Points on a hilly landscape, in no order, each with its height.
From any point a climber takes the steepest step (rise divided by distance) to one of its 2 nearest points. It stops when none of these is higher. Distance is the straight distance between rows; heights are no part of it.
Lasoz h=498: [  9   0  -7 -11   9  -7   0  -3 -11  -4 -14  -5   4  17 -15  14  -4   5
   3  15 -23  10]
Lozan h=525: [ 12  16 -13  -8  10  -3  31  -5 -16 -12 -12   5   1   3  11  11  -5  -9
   3  -3   2   1]
rifun h=381: [  6  -1   9  -4   3   0  14  -5   3  -3  -2   3  18  14   2   2  18 -15
 -10  -8 -15 -11]
Leso h=539: [-11  12   1  -8   8  13 -15   7  -7  14  11  -3  13 -17   3   3  -2  36
   2   8  14   9]
fiset h=604: [ -1   5 -17   8   3   0   0  -7 -14  -9  11  11  -6 -11 -20  -6 -16   4
   2 -16  15 -16]
buv h=729: [ -5   6 -11  14   1  -1   8  -4 -17  -3   1  -9 -12 -15  18  -3  -7  -3
   4   8  34   6]
demim h=704: [  0 -11  17   8  -6  11 -17  -8   1 -20   7 -10  12  -4  17  -6   2  -2
   0  19  -4  26]
tezu h=565: [ 10 -10  13 -15  -5  -3 -20  14  -4 -16  -9  -1 -16   5  -2 -12  -5  -9
   0  11 -14  16]
Bapeb h=683: [  5  -3  -4   1  -4  -8  15   5   3   6  -9 -17   2  13   3  11  -2 -19
   3  -1  -4  12]
gigav h=348: [ -6  -7  10  -1   4   0   8  -7  15  13   0   0  10   9   4   2  25  -4
 -10  -7 -13 -21]
Tuda h=476: [ 11  10   1   1   1  -9  13  -3   3   6   3 -10   2  10   4  12  12 -26
  11  -7   4 -16]
nug h=422: [ -3 -12  17   6  -3   0   0  -7   3  -1   4 -17   1   3  13   0  15 -19
   3   8 -13  10]
dode h=281: [  1 -10  -8   2  -1  -2   8 -17  12   6   5  -7   2   0  14  -6  -2  -2
 -13  -4 -18  -8]
Tav h=650: [  2   7 -23   8   4  -4   5  -5  -2  -2   5   9  -5  -2 -28  11 -11  -2
  16 -15   7 -20]
Vip h=532: [  8  -9 -12  -6  -6  -8   6   0   9  -1  -2   2   1  13 -26   2  -8 -22
   0 -13 -17   7]
risi h=735: [  4   0  21  13  -8  -3  -6   7  -1 -12  17  -7   6  -5   1 -12   6 -22
   0 -19  21  -1]
mefe h=266: [-10   2   1   8   8   7   4 -15  -1   1   3   4  21   6 -12  12  15   9
   0   4  -6 -15]
tolon h=581: [-10 -15  -9  16 -15   0  -5   0   9  -5   6  -2   1  -2 -16  -1 -17  -4
   5  -5   5  22]
ses h=110: [ -4 -10   3   5 -14   2 -23  -8  32   6  10   1  -1 -12  -3 -18 -12  10
  -1  -4 -23   3]
fil h=235: [  8  16 -13   4  19  -1   1 -11 -11   0  11 -10  14  -7 -14  12 -10  17
   9  -8   3  -1]
nus h=624: [-10  -3  -8   4  -6   0  -9   7  -8   6   4   7 -12  -3 -31   0  -8   0
   9  -2   8  -1]
soz h=443: [ -4 -21  10   2 -13  11   3 -10   9 -12  -4  -7  -2   4  24  -9  12 -19
  -5  17 -21   6]
nor h=653: [ -4 -10   4   5  -6  -6  -5  -1  27  16   1  -8  15   7  -5   3  -7   9
   0 -11 -18  23]
Zol h=513: [  4 -12   1  -2 -10   8  12  -6  -9 -26   1  20  11   6   4 -15  -2 -16
 -14   6 -14   4]
tavo h=209: [  2   8   8 -18   7   1 -16  18 -14  -7  -1   8  -6  -5  -1  -3  -1  10
  -4   8  21  18]
bolo h=182: [ 12   4   0 -19   8  -6   1  18  -3  -7 -10   6  -1   5  -2   5 -10  11
 -11 -14   8  15]
lita h=340: [-12   5  -7   7  10  12   4  -2  -3  -5   2  22  18  -9 -12  13   4  23
  -6   1  17   3]
Vap h=623: [ -9 -22  -4   6  -8   3  -6 -14   7   2  -1   2  -4   5  -7  -5   6  -9
  -2  17 -26  -6]
fop h=84: [-17  -8  17   5  -5   8 -12   0   1  11  12   2  -1   0 -15  -8  22  -4
   4   0  -4 -22]
tobaz h=603: [-15 -12   9   6  -8   9  18   9   3   0 -14   7  -4   5  22   5  19  -8
  -9  11  15   3]
dola h=632: [  6 -11   0  -1  -3  -2  -8  -9  24   0   7 -13  18   3   6  -4 -15   2
  -5  -8 -20  24]
pomat h=625: [  8  -5 -11 -13   1   9  16 -16   0 -14  -5  11  18   9   6  -5  -9   3
 -16   8 -31   2]
vez h=547: [-15  -8  -1  11  -6  11  26  -7  -3  -3  -9  14   3   4  15   4  15 -10
  -8  11   5 -10]
Gofi h=290: [  8  14  -4  -5  12 -13   7  -1  -3  17   2 -22 -10   0   7   6   2   3
   5 -12   5 -20]
Geti h=576: [-11   3 -13   0  -4   8  -5   2   3  -1   0  15 -11 -22  13 -10 -18  27
  -8   7  22   4]
nup h=738: [ -9  -5  14  -4  -6  13 -17  12  24   1  -8   8  13   2   6  -2  -3  25
  -6   8  -2  21]
dev h=123: [ -4 -21   5   8 -14  12 -21  -9  23 -13   6  -1  -3  -6   3 -19  -8  -8
  -4   0 -17   7]
mifol h=667: [  4 -10 -15  -7   2   1   9 -19  -8  -8  -7   9   0   5  -1  -6  -4  -3
  -9  11 -23 -12]
nedo h=686: [ -2 -15  -8  -1 -15   5  21   0  11  -5   1   6  -5   5   7 -10  -3 -20
 -15 -12  -3  -1]
molo h=192: [-13   3  10  -7  -9  21 -23   6  13   7  -6   9  -5 -17  11 -14   0  30
  -1  25  -1  -5]
ret h=89: [-10  -4   1  -1 -20   7 -27  12  17   8  -3   2 -19 -21  -4 -16 -22  17
   8   6   1  13]
pob h=688: [-20  -6 -10   4 -16  -2   1   4  11  14 -13   8 -25  -9   2   3  -8  17
  -2  14   1  -7]
sar h=147: [ -5 -16  -8  13 -10  -4  -5 -18  29  14  14  -2   7  -4  -9  -7  -5 -10
  -6 -10 -24   6]
gofab h=155: [  8  10   4  -5  15  -5 -14 -12  -8  10  10 -22  16   4  -6   6  -2  17
   4   4 -20   8]
sete h=627: [  8  11 -16   7   0   5  25 -13  -5 -14   1   8  24  11 -11  18  -3 -21
  10  -6  -5   4]
ropi h=789: [-10   7  -2  12   0  -9   1  -1  18  24  -2  -4   9  11 -19  20   8   2
  17  -9  -4   1]
Betut h=80: [ -7 -11  -3   0  -8  -4   7   6   2   2  -2  15 -20   0  -7 -11   5 -14
  -7 -14   7 -26]
bel h=383: [ -9  14  -3   7  12  10  11  -2  -9 -12   0  23  18  -7  -2  14  11   7
   2   3  34   1]
dogal h=637: [  5   3 -18  -2  -3   4  33  -4   0  -8   1   8   4  -2  10  -4 -14  -9
  -9 -27   9  -4]
zonuk h=626: [ 12   7  -1 -11   6   7 -20  -2   4  -1  -9 -12  -5  -7  17 -13 -16  26
  -3  15  -7   8]
lobut h=716: [ 10 -10   0  -9   0  -8 -17  -4   4   2   3  -7 -12   2  -6 -13  -9   0
   0  -1 -19   0]
teni h=662: [ 8 -4  2 -8 -1 -2  8  5 -3 -7 -8 -3  4  8  8  3 -3 -5 -7  7 -5 16]
nez h=580: [  9  -3  21 -12  -1  -6 -15  24  -8 -10  -5   6  -7  10 -13  -4   6 -12
  -1  -1  -2  17]
mel h=690: [ 10   1 -14  -5   0  -7  17   2  12   1   4   1   2  -1  -3  -3 -12 -13
  -9 -36   5  -7]
gemo h=407: [ -8  -9   9   6  -9   1  -4   9   3  -4  -5  14   5  18 -27   8  12 -21
  10   2   1   0]
sola h=661: [ -2  -9  -6  -3  -9  -1 -22   8   1   2   5  10 -11   0 -32  -9 -17   8
   5  -5  -8   6]
Dup h=687: [ -8  -7 -16   0  -4  -1  18  -2 -13   0 -21  10 -22   5  -3   7   4 -10
   2  17   2 -12]
Nivas h=465: [  1  14   1  -4  21   2  15  -7 -18 -12 -13  13  15   0  10  15  14  12
  -3  14   8   5]
kulef h=452: [-5  4 10  4  4  3 -4  7 -8 -6 -3  4 11  6 -8 12 12 -4  5 12 17 16]
zibu h=106: [-11   9  11   6  -2   7  -8   6  -4  15   9  -3   1   2 -10   8  21  -7
  17   0  14 -20]
zer h=162: [  5   4  -2   0  11 -11 -16 -15  -5  19  12 -23   2   3 -16  -2  -1   1
  13   1 -22   0]
lalag h=796: [ -3  -3  15   8  -1  -5 -18  -5   4  20  24 -23  -5  -5  -6 -12  14 -13
  17 -14  -3  -2]
rigo h=166: [ 25  21  -1 -11  17 -12  12   2 -19 -17   1   0   9   0   2  -1  -5  -7
  -9  -9 -10   0]
Beg h=682: [ 12  12  -1   2  -5 -10  -8  19  -9  -2   3  -2 -13   5 -17   7  -5 -20
  18  -8  22   0]
kep h=88: [-14 -13  25   4  -5  14 -19  -3   7   5  20   3   8  -4  -3 -13  21   2
  -1  -4  -8  -7]
setus h=438: [  3  -9   6 -11   1  -3  -7  -4  24  19  -7 -14 -17  -1  22 -10   0  13
  -6   6 -24 -11]
por h=685: [ -3  -1 -15  -2   5   5   1 -10 -18  -1 -10  12 -23 -12  13 -12  -8  14
  -4  20  10 -12]
Figo h=474: [ -2 -10  12   3 -10   8  16  -8  -9 -21   1   5   7   3  21 -11  13 -26
 -11  12 -13   1]
nuz h=510: [ 17  15  13 -13  12 -16  -9   8 -19   4   6 -20 -12   2  -2  -7   5  -7
   5  -4  -7 -10]
lor h=461: [  9   8  -8   2   2 -12   9  -1  19  19   1  -8   6  15  -2  20   9 -22
  16 -19   0 -13]
girov h=679: [ -8   6 -15  14  -7   4  20  -5   7   4  -7   2  12  11  -6  30   8 -14
  15   2   8  -3]
rozos h=740: [ -9   0   5   8  -4 -13  -6   7  22  25   6  -3   6   7 -24   1   5  -1
  11 -25  -4   3]
zolat h=668: [  6   4  -6   7  -5 -11  -8   4  -9   6   2 -17 -15   2 -17   3 -11 -17
  17  -5  12   6]
botes h=241: [ -2  -3 -13   4  -7   2  12   8  12  -2  -2  -1   0  -8  11   5 -20  10
 -10 -13  20  17]
kuz h=696: [ -3  -7   6  -3  -7 -11 -15  14  11  12   7   1  -6   4 -25  -9  -7  -1
   6 -23  -3   7]
dilo h=530: [  2  -4 -14  -8  -4   9  20  -3   5  -6 -15  13  -7  -3  31 -11 -13  12
 -16   2  -4  -5]
gam h=197: [ 12  16  11   2  12  -2   4  -1  -9 -11  11   2  24   0   0   3   6   1
  -5 -17   9  -7]
Rigep h=399: [ -6   6  -7   0   9   3  16  -2   9   1   1  13   9  -2  -4  10   6  12
  -6 -23   7 -20]
rikir h=206: [ -2   3 -20  -2   9  -5   3 -12  -6  11  -1  -7 -16  -8  -5   1 -10  16
   1  -1  -9 -19]
Poten h=127: [  7  17  19  12   7  -2  -2   1 -18 -13  14 -11  12  -7  17  -5  12  -8
  -4   6  12   2]
Zoz h=488: [ -8   2   5  -9   4   4 -12   0   3  19  -8  -5  -5   4   6   7   5  31
   2  23 -15   2]
Pov h=611: [ -3 -11  -5   3 -13  10  -5  -4  30  -4  -8  -3  15   0  11  -4 -17  10
  -6   5 -17  20]
Zelog h=614: [  9 -11   6  -7  -6  11   0  -5   8 -18  -6   7   2   1  27 -24  -4  -6
 -16   4 -13   0]
lav h=711: [ -7  -4 -14  10  -6  -4  18  -4   1   9 -13  -9  -2   9  -2  21   1 -13
  10  14   1   7]
vigi h=739: [ -5 -13   8  17 -11   7  -4  -5   0 -16  12 -13   6  -9  13  -8  -2 -14
  -2   5   7  19]
tubef h=216: [-17   1   2   6  -9  -4  -3   8  15  18  10  10  -4 -12 -17   0  -3  15
   0 -22   6 -11]
Mevoz h=414: [ -3 -10  18  -5   0  -6  -9   2  15  18   6 -14 -14   0  17 -13  17  -1
  -2  -5 -12 -14]
raz h=201: [ 17  21 -13  -9  19  -6   6   8 -13  -6  -3   3  -7  -8 -10  13  -9   6
  13 -18  21  -4]
peveg h=164: [ -6  -7 -10  13  -5  -8   1 -12  21  16  14  -3   4  -4 -17  -2  -5 -14
  -1 -17  -8  -8]
nalo h=749: [ -3   2 -11   5  -3  -3   7   6  -7   4 -13   9 -19   9 -12  14  11 -16
  15   8  14 -19]
zise h=705: [  5  11  -3   4  -5  -3 -11  10 -12  -1   2   9  -9   9 -23  16   4 -16
  25   5  19 -12]
lobu h=675: [-13 -17  -3  12 -13  -1 -14  -7  11  10   2  -5 -16  -3  -8  -4  -5  -1
   7  13 -15   3]
tonap h=589: [-10  -8  -9   1  -7  10  -3   2   0 -13 -10  26 -14 -12  11 -14 -15   8
 -11  15  22  10]
Merot h=638: [  5  -5   7  -6  -1   5   9   0  -4 -14  -9   2   2   2  29  -6   1  -1
 -12  14   1  12]
Tunog h=607: [  3   9 -10 -12   5   8 -16   0   0  -2  -4   5 -12 -15  10 -12 -20  31
  -5  13   9   2]
Zos h=473: [  0  12   9  -2   9  -3  -6   7 -23  -7  -7   3   2   7 -14  14  14  -5
  10  31   8  17]
gem h=86: [  1  18   0   5   4   0   1   1 -21   4   2  -4 -17  -7   3   4  11  -7
  14   6  28 -23]
Kerof h=689: [  6 -13   9  -9  -2   2 -13   7  13  -3   2  -8  -9  -3  14 -16  -7   5
  -8  -8  -7   3]
let h=567: [ -7   6  20   0   3   4  -7  11   3  13  13  -9   8  -4   3   2  11  13
   2 -14  18   3]
Rel h=643: [  0 -13  -8  -1 -17   3  17   5   0  -9  -8   5  -6   9  -5  -2  -8 -29
  -6  -1  -2  10]
fitu h=187: [ 15  20  14  -2   8  -6  17   6  -5 -15   6  -6  24   5  17   5  10 -12
 -10 -10   0   2]
fosad h=782: [ -7 -10  -3  18  -9   6  -5 -10  -7  -7   8  -9 -13 -16  13  -9  -8  -5
   2  14  18  10]
Mudon h=566: [ -6 -12  10   0  -2   3  -3   0  -6  -4  -8   4  -4   5  -2  -1  14  -4
  -5  17  -7  -7]
Lem h=598: [  2 -14  -6  -5  -5  10   3  -8  13  -8  -6   6  19  11   4  -1  -7   6
 -11  10 -24  10]
sidag h=154: [ 18   8   4   3   6 -16   0  -7  -1   3  10 -24  16   8  -5   3  -1 -18
   7  -6 -16  11]
Ropek h=596: [  5  -8  18  -2  -9 -11  -4  26   3  -6  -8  -2  -6  15 -10   2   5 -22
   4  -8   5  17]
mup h=538: [  4  10  24 -10   7  -5  -8  11  -7   8  10  -8   1   2   1  -6  15  -2
  -2 -16  11 -14]
divu h=297: [-16   3  -4   5   4  11  -1  -5  -3   3   3  20   9  -1 -23   8   9  18
  -2   3  -2 -15]
Vek h=654: [  3 -14   9  -5 -10   7   1   4  25  -6  -5  -1  -9  -6  34 -21  -7   2
 -14  -7   0  -2]
nunu h=254: [  6  -5 -21   6  -7  -3   6  -7   8  -3   6 -10   2 -11  13  -5 -28   8
  -9 -11   3  12]
Tenip h=551: [ 18  -6   6 -16  -1  -4  -4  12 -10 -23 -11   6 -14   4  15 -18  -6  -7
 -14   9 -13   8]
veguf h=172: [ 22  10   8 -16  15  -8  -1   7 -15 -16  -1   1   9   1   6  -4  -5  10
 -16  -8  -5   7]
kimug h=511: [-13   9   3  -9   7   6 -15   9 -12  19   0  -4   1  -8  -7   8   7  25
  10  16   2   7]
zus h=79: [ -6  -6   6   4 -13  15 -27   2  11  -4   8   0 -10 -18   5 -21 -13  11
   4   7   5  11]
popel h=103: [ -4 -11  23   7  -4   6 -10  -2   9  -6  14  -4  10  -3  11 -12  11  -1
 -12 -11   0  -1]
gikon h=446: [ -1  13   4  11  -3   2  14   9  -7 -10  -7   8   6   5  13  15  15 -21
   9  10  36   2]
Pav h=620: [ -4  -2  -7   0  -1  -5   5  -1  11  15  -6 -12   0  -1  13  10  -8  18
  -4  -2  -3   7]
Vuro h=377: [-14 -19   3  14 -16   7  -5   2  -1 -13  -2  15  -3   5 -21  -1   4 -18
   2   9   2   5]
monip h=217: [  6   1  16  -8   3  -2 -16  17  -7  -5   1  -8 -10  -6  13  -9  -3   6
  -4   0  17  19]
kufe h=140: [  7   6  15  -7   0  -2 -20  12 -15  -3  15   2   0   2 -28 -12   3  -7
   9 -12  -1  -7]
zab h=759: [ -1  -3  -1  11  -2 -10  -8 -10  10  20  20 -26  -8  -9   1  -8  -4  -7
   7 -12   0   0]
duk h=141: [  4  16  12   3  16   0  -5 -11 -24  -1   6 -12   9  -2   2   6  14   5
   6  18  -4  -5]
foruv h=173: [ -2   0 -12   3  -1  -8 -16  -9   3  20  14 -11 -11  -9 -21  -6 -14   8
  11  -5 -15  -5]
mobe h=195: [  4   7   0 -15  12  -3   6  15 -12 -10 -12  16  -5   2   0   7   4   5
  -6   3  21  12]
guze h=421: [-4 13 -4  7  4  5 11  6 -5 -4 -4 15  6  1  1 21 14 -5 12 -1 34 -8]
Nosak h=188: [ -7   3  -4  10  -4  -2  -3  -5  10  12  18  -2   1  -7 -14  -3  -4  -3
   5 -23  12 -17]
sado h=500: [ 24  16   7 -13  14 -22   6  11  -7   3  -4 -18  -6  10   7   3   4 -17
   3  -8  -9  -2]
tud h=98: [ -8  -2   3  -5 -15   1 -24   6  18  18   4   4 -10 -14 -10 -15 -16  22
   9   1 -17   1]
doba h=709: [ 12  -1  -7  -3   4  -6   4 -11 -24 -17  -6   1  -5   5   0  -6  -6 -11
  -4  18 -22  -3]
kiti h=211: [ 11  11 -13 -11  17  -9  14   5   1   5 -11  -7  -4   3  -5  20  -6   8
   7 -15   4   0]
suda h=588: [ -4  -1 -14   6   0   5  24 -10  -4  -8  -3   7   7  -6  17  -1  -7   3
 -11 -12  12  -7]
biv h=397: [ -8  -5 -10  -4   5  11   7  -4  -1 -10 -17  22  15   6  -6  13   4  15
  -9  16  -4  12]
dufi h=684: [  1   0  10 -12   0  12 -18   4  21  -1 -10   9   5   2   8  -8  -4  27
  -9   4 -14  -2]
ferul h=276: [  1   8   3 -17  14 -11  -2   9  -1  27  -6 -13 -14   4   3   4   8  18
   3  -6  -5 -11]
Saka h=54: [-11 -16 -11   7 -11   0   8  -7  13   5  -2  15 -17  -5  -1 -10  -1  -7
 -11  -4  -8 -25]
kisod h=484: [  0  -8   1  -8   4  -3 -12  -2   3   7 -10  -7  -3  12  -4   7   0  13
   2  17 -20  11]
vupos h=105: [  2   5  -7   0   0  -3  -1  -1  -8   5   6   3 -20  -2 -13  -5   4 -11
   7 -10  10 -34]
fisib h=501: [ -1  -8  -7  -8  -3   2  21   2  12   8 -14  -4  -9   1  30  -4  -3   4
 -14   0  -7  -3]
zuvor h=346: [ -9 -12   5   8  -5  10  -4   3  -9 -21  -2  25  11   5 -19  -2   3  -6
  -8   9   7   8]
kitu h=489: [ 21  21  -2  -5   8 -13  13   9  -7  -4  -3 -10   0   6  12  15   2 -13
  10 -11  14  -7]
Tufi h=189: [ -5   1 -10  -5   0  -6  -9   1  -3  20   7  -7 -25 -12  -9  -8  -8  12
   3  -3  -2 -18]
keke h=523: [ -2   3   4  -6   8   3   1   1 -21  -6 -10  16 -10   4  -7   0  13   3
  -4  14   4 -14]
faf h=134: [ 14  25   5  11  14  -9   3 -12 -23  -8   9 -21  10  -6  10   4   5  -7
   6  14  -1  -1]
sino h=115: [  3  -1  21   9   0   2   6  -5  -2 -16  12  -5  14  -3  22 -14  11 -13
 -14  -6   4  -1]
tove h=459: [  8  -5 -13 -15   3 -11   4  -1   9  15 -13 -11 -21   5  10  -3 -10   6
  -6   3 -19 -10]
Dovo h=680: [  8  15 -19   3   5  -6  -1   2  -8  -2  -1   4  -2   5 -25  22  -4  -8
  26  -3  11 -10]
per h=263: [ -7  13   2 -12   4  -5  -8  15  -7  34   2 -13 -14  -3  -8   5  10  14
  19  -4  -4  -9]
Nosap h=579: [ -7   7   6 -13   9  19 -18   3  -3  -2   0  15  14 -10   9  -3   2  34
 -10  17  10   6]
mubo h=419: [  6   4   7 -13  16   1   9  -1  -4  -1 -13  -3   7   8  23   3  10  19
 -14   9  -9  -2]
gerer h=619: [ -1  -7 -25  -1  -3   3  27 -21 -12  -4 -10   5  -9   4  10  -4 -10  -9
  -4  11 -17 -10]
gat h=250: [-26 -10  14  12 -13  18 -11   8   5   1  11  16   4  -9  -6  -3  13  10
  -1  10  14  -1]
Tuser h=512: [ 15   3 -11  -9   4 -15   8  -5 -10  -8  -8  -1   4  18 -23  11  -3 -21
   5   1 -23   3]
Bok h=554: [ -4  -8 -15   6  -9  -6   5   6  13   0  -4   7   2   7 -25   9 -16  -8
   2 -16  -3  14]
Sepi h=564: [ -2 -10  -3   6  -6  17   4 -14  -6 -23  -4  20  11  -4  19 -21  -9   0
 -14  10  -2   2]
Kog h=402: [  8  -8  13   0  -1  -3   2 -10   2  -8   9  -5  13   7   2  -7  12 -24
  -9  -2 -22   0]
fom h=160: [ 23  12  -5  -3   6 -13   3  -4  -8 -12  10  -8  12   2  -7  -1 -11 -19
  -1 -16  -8   2]
Peta h=578: [-11   0 -15  13  -1   4   0  -5  -9   2  -1   6  -6  -8 -12   5  -7   6
   4   9  15   0]
Geni h=246: [  0  16  -9   6  15   2   2 -17 -11   1   6  -5  13  -1 -13  16   6  10
  13   2  -1 -17]
puv h=750: [-15  -2  -5  14  -3  -6   3  -8   9  24  -7 -11   0   9 -10  19   6   0
  15  11  -8   2]
kupa h=210: [  3  11  11  -2  13   4 -10  -4  -3   2  20  -6  22  -6  -5  -6   5  19
  -8 -18   2 -10]
dogim h=490: [  5  12   1  -6   7  -7  -8   4 -27  -2  -7  -1 -13   3 -13   5   6  -4
   9  23   3   0]
Rerez h=673: [ -1  -3  11   6   1  11 -17  -9 -13 -17   2   1  12  -6   8  -7   2   9
  -2  29   1  18]
kudes h=426: [ -7   0  -3  -1   5   4  12   4  -2  -6 -14  12  16   9  -4  21   8   2
  -2  10  11  20]
gavad h=285: [-20 -20  13  11 -17  13  -6   7  21  -5   2  16   6  -1   3  -4   6   4
 -11   1   2   2]
Mak h=644: [ 12   0   4  -7   6   6 -14  -9  -8 -15  -3   0   7  -2  14 -11  -7  16
  -7  19  -9   8]
nof h=617: [ -1 -17   0  -3 -15  -4   2  19   0  -8 -10   3 -18   7  -6  -5  -6 -20
  -1   1   5  16]
Mal h=148: [  8   3  15  -6  10   0 -15 -12 -13   3   6 -17   7   2   7  -5  12  11
  -1  18 -21  -3]
Nad h=743: [  7  -8  -7  -3  -2  -8  -9  -3 -12  -7  -4  -3 -14   4 -15  -7  -7 -11
   3   7 -12  -1]
Sanal h=193: [ 11  22  -8  -7  14  -9  -2   6 -22   1   1 -12  -8 -10  -3   8  -7   8
  13  -2  20   4]
taru h=436: [  5   9 -12   3   8  -2  16  -3  17   6   5   6  13   6  -8  21   4  -5
  10 -27   6 -17]
fup h=218: [-21  -5   5  11 -17  19 -15  -2  17   0   2  18   2 -17   0  -7  -3  23
  -5  19   3   0]
vado h=390: [  5 -11  18 -16   4  -5  -7   7  17   8  -8  -7   0  16  14  -4  10   4
  -7   0 -22   4]
Vafi h=521: [ 15  19  14  -2   7 -11 -11  10 -15  -1  13 -14  -5  -3  -3  -4   5 -12
   9 -12  12 -13]
zot h=135: [  0 -22   2   5 -11  -2 -15 -12  22   2  13  -7   2   0  -5 -13   0 -20
   0  -8 -24  13]
Sut h=478: [  5   0 -13 -17   5  -5  22   4  -1   5 -22  -2 -17   7  18   6  -4   4
  -8   2 -10  -4]
Fos h=748: [  2  -9  -9  -7  -7  -1  26  10  21   7  -1   3  -1   7   7  -1  -2 -16
 -14 -27  -2  -4]
gorav h=628: [  7   2  -2   6  -2  -3  -9   4 -15 -17   7  -7  -3  -9  -2  -6 -19  -3
   1   1  21  26]
zinel h=535: [-11  -6 -19  12  -3   7  10 -10  -6  -8  -3  16   3 -10   3   3 -12  10
  -6   4  12   5]
dap h=652: [  5   7 -11   9 -11   3  21   4   4 -11  -1  10  15  14  -8  23   2 -28
  12  -4  13  -1]
zisa h=151: [ 12  14  14   4   6 -15 -15   0  -8   5  10 -23  11  10 -14   7   6 -15
  20   0  -7  13]
bofot h=496: [  4  12 -13   0  22   3  29 -14 -17  -9 -13  12   9  -4   7  16   2  10
   6   4   2  -5]
nomu h=404: [ 15  -1  13 -23   9  -3  -6  12   7   0 -16  -3  -3  11  22  -3   1  18
 -12   0 -12   7]
Mumi h=177: [ -7   5  16 -10  -1  17 -25   8  12  14   1 -10  -5 -13  19 -13   2  28
   7  17  -8   0]
soko h=95: [  2  21   9   2   9   0  -4   4 -13   5   1   0   1   5   0  16  25  -4
  19  11  15 -23]
ladir h=472: [  2  16  -3   3   2   4  28   2 -15 -15 -11  17  14  10  12  18  14 -23
   9  14  12  -1]
viz h=431: [  0   0   8   6  -1   0  -7   4  -2  -3   4   2  15   8 -22   8   6  -6
   8  -4   4   7]
nobar h=499: [ -3   3  -1   8   0   4  21  -7 -10 -10  -8   6  11   8   2  10  15 -17
   3  13   1  -4]
gif h=647: [ -3  -5  -2  10  -6  -7 -15   5 -10   0   5 -14 -18  -8 -10  -4 -17  -5
  13   6  16  25]
sobo h=633: [ -2  -7  -5  -9  -4   4 -11   8 -11  -7 -10  18 -22  -8  -1 -12  -9  10
  -6  15  13   2]
vugak h=599: [  9  11 -18   3  -2   8  38 -11  -2 -13   4   9  16   3   2   6 -11 -20
   2 -21   4   1]
Mez h=649: [ -9 -11   9   3  -9  -1   7  16  12   7 -10  -1 -11   2  11   2   9  -6
  -5  -2  11   4]
Gegav h=221: [  8   7 -19 -11  19  -6   9  -5  -5   3  -9  -6  -4  -5  -5  14  -7  26
   3  -3  -9  -3]
Fureg h=548: [  7   8 -12   5   5  -6  18  -8 -13  -7  -2  -5  -3  -4  11   1  -6  -6
  -3  -2   8  -6]
pegi h=146: [ 13   7  23  -3   6 -10 -22   8 -10  -8  16  -8   6   7 -20  -8   4 -11
   6  -7  -9  11]
tekez h=741: [-13  -3 -12   2  -3   2   5  -3  -2   9 -13   7 -26  -9  11  -2   0  17
  -5  15   7 -19]
refit h=437: [  7  15  12 -10  20   0  14   2 -10  -5  -7   4  17   5  20  11  19  13
 -10  -2   5  -4]
runu h=310: [-11  -7  -6   7  -1  -7  15 -15  21  22   1  -2   0   1   7   3  11  -8
 -10  -8 -14 -19]
seb h=126: [ -1   9   2  -5   3   5 -12   5 -18   1   9   7  -4  -2 -28  -4  11  -5
  11  -3   3 -26]
laru h=243: [-18   9   4  -3  -8  -6  -8  16   6  33   7   1  -7  -9 -20   1   5  18
  15 -15  -6 -10]
nudi h=316: [ -6 -18  15   3 -10  13  -9   6   7 -20   0  20  15   4  -5  -7   5  -1
 -13   1   2  13]
panu h=373: [-10 -14  13  -4  -2  -6   2   6  22  19 -12  -9   0  17   6   9  17  -1
   1   2 -19   7]
nopib h=311: [  0   4  -2  -4   6  -6  13   8   3  10  -5  -4 -13   0  10  -1   6   0
  -7 -15  13 -21]
rema h=720: [ -4  -1 -10  12  -5  -8  -1 -11  14  19  16 -19  -8 -17   9  -7 -13   7
  -3 -13   1 -11]
Tib h=224: [  5  16  -1  -2  11   5 -12  -4 -15   5  19  -8  12 -13 -11   0  -5  19
   5 -14   8  -7]
fum h=681: [-12  -9  12   9  -7   2 -11   3  21  11   6  -6  17   2   1   5  -2  17
   4  -1  -3  25]
rafi h=227: [  0  -2  -2   0  -3  -4   0  13   0   2  -3  -9 -17  -8  10  -4 -13   5
  -4  -6  23  12]
Fusu h=715: [-11  -6   1  10  -4  -3  -9  -8  -2  17   0 -20 -10   1  -6   6   3  -4
  14  15  -7   5]
nevo h=630: [  0   2   5 -14  10  11  -6   3   0  -9  -7  22   6  -1   8  -5   3  30
 -16   3   0  -7]
Sevuk h=608: [ -1  -6 -12  14  -9   3  -3  -5  -7 -17   4  -2  10  -7  -8   2 -20  -2
   0   8  14  31]
Parem h=571: [ -2  -2 -21  -7   0   9  28  -9 -13 -10 -14  21  -3   1  16  -2 -15   2
  -8   7  -6   4]
fip h=594: [-2  7  5  0  9  0 -1  3 -3  7  1 -7  4  0  6  7  3 15 -5 -5 11  3]
Sazu h=347: [  2   0  -4  -7   6  -1  24   5   5  -3  -5  13  -1   1  12  -5   6  -2
 -16 -25   6 -26]
Bog h=648: [-13  -5 -10   6 -10  -4   0  -1  17  14  -4   1  -9  -9  -1   5 -13  17
  -3  -2  -5   1]
fadet h=265: [ 12  -8 -19  -2  -3  -1   6 -17   8  -7   5  -4  -1  -6  17 -18 -25  -1
 -13 -10 -13  -1]
feveb h=762: [  1   3  21  13  -3  -2 -14   0  -1  -1  26 -14  12  -4  -7  -7  10 -16
  12 -14   9   2]
pomir h=697: [ -3  -6  10  10  -9  -2   5  11   4  -4   4  -4 -12  -3   6  -7   8 -18
  -2 -13  25  -6]

Call two points neighbours if one is among the 2 nearest of the other. Go from one point of each pair to the other, from neighbour to neighbour, staying as high as possible. Name the lowest point that can't be avoided.
nup and dogal | Lem
Nad and dogal | vugak
zibu and lav | gem
zise and ropi | Peta
tekez and fosad | Geti

For each start below, name the point where the climber stops.
gam | lalag
Tuda | tekez
ret | tekez
Lasoz | zise
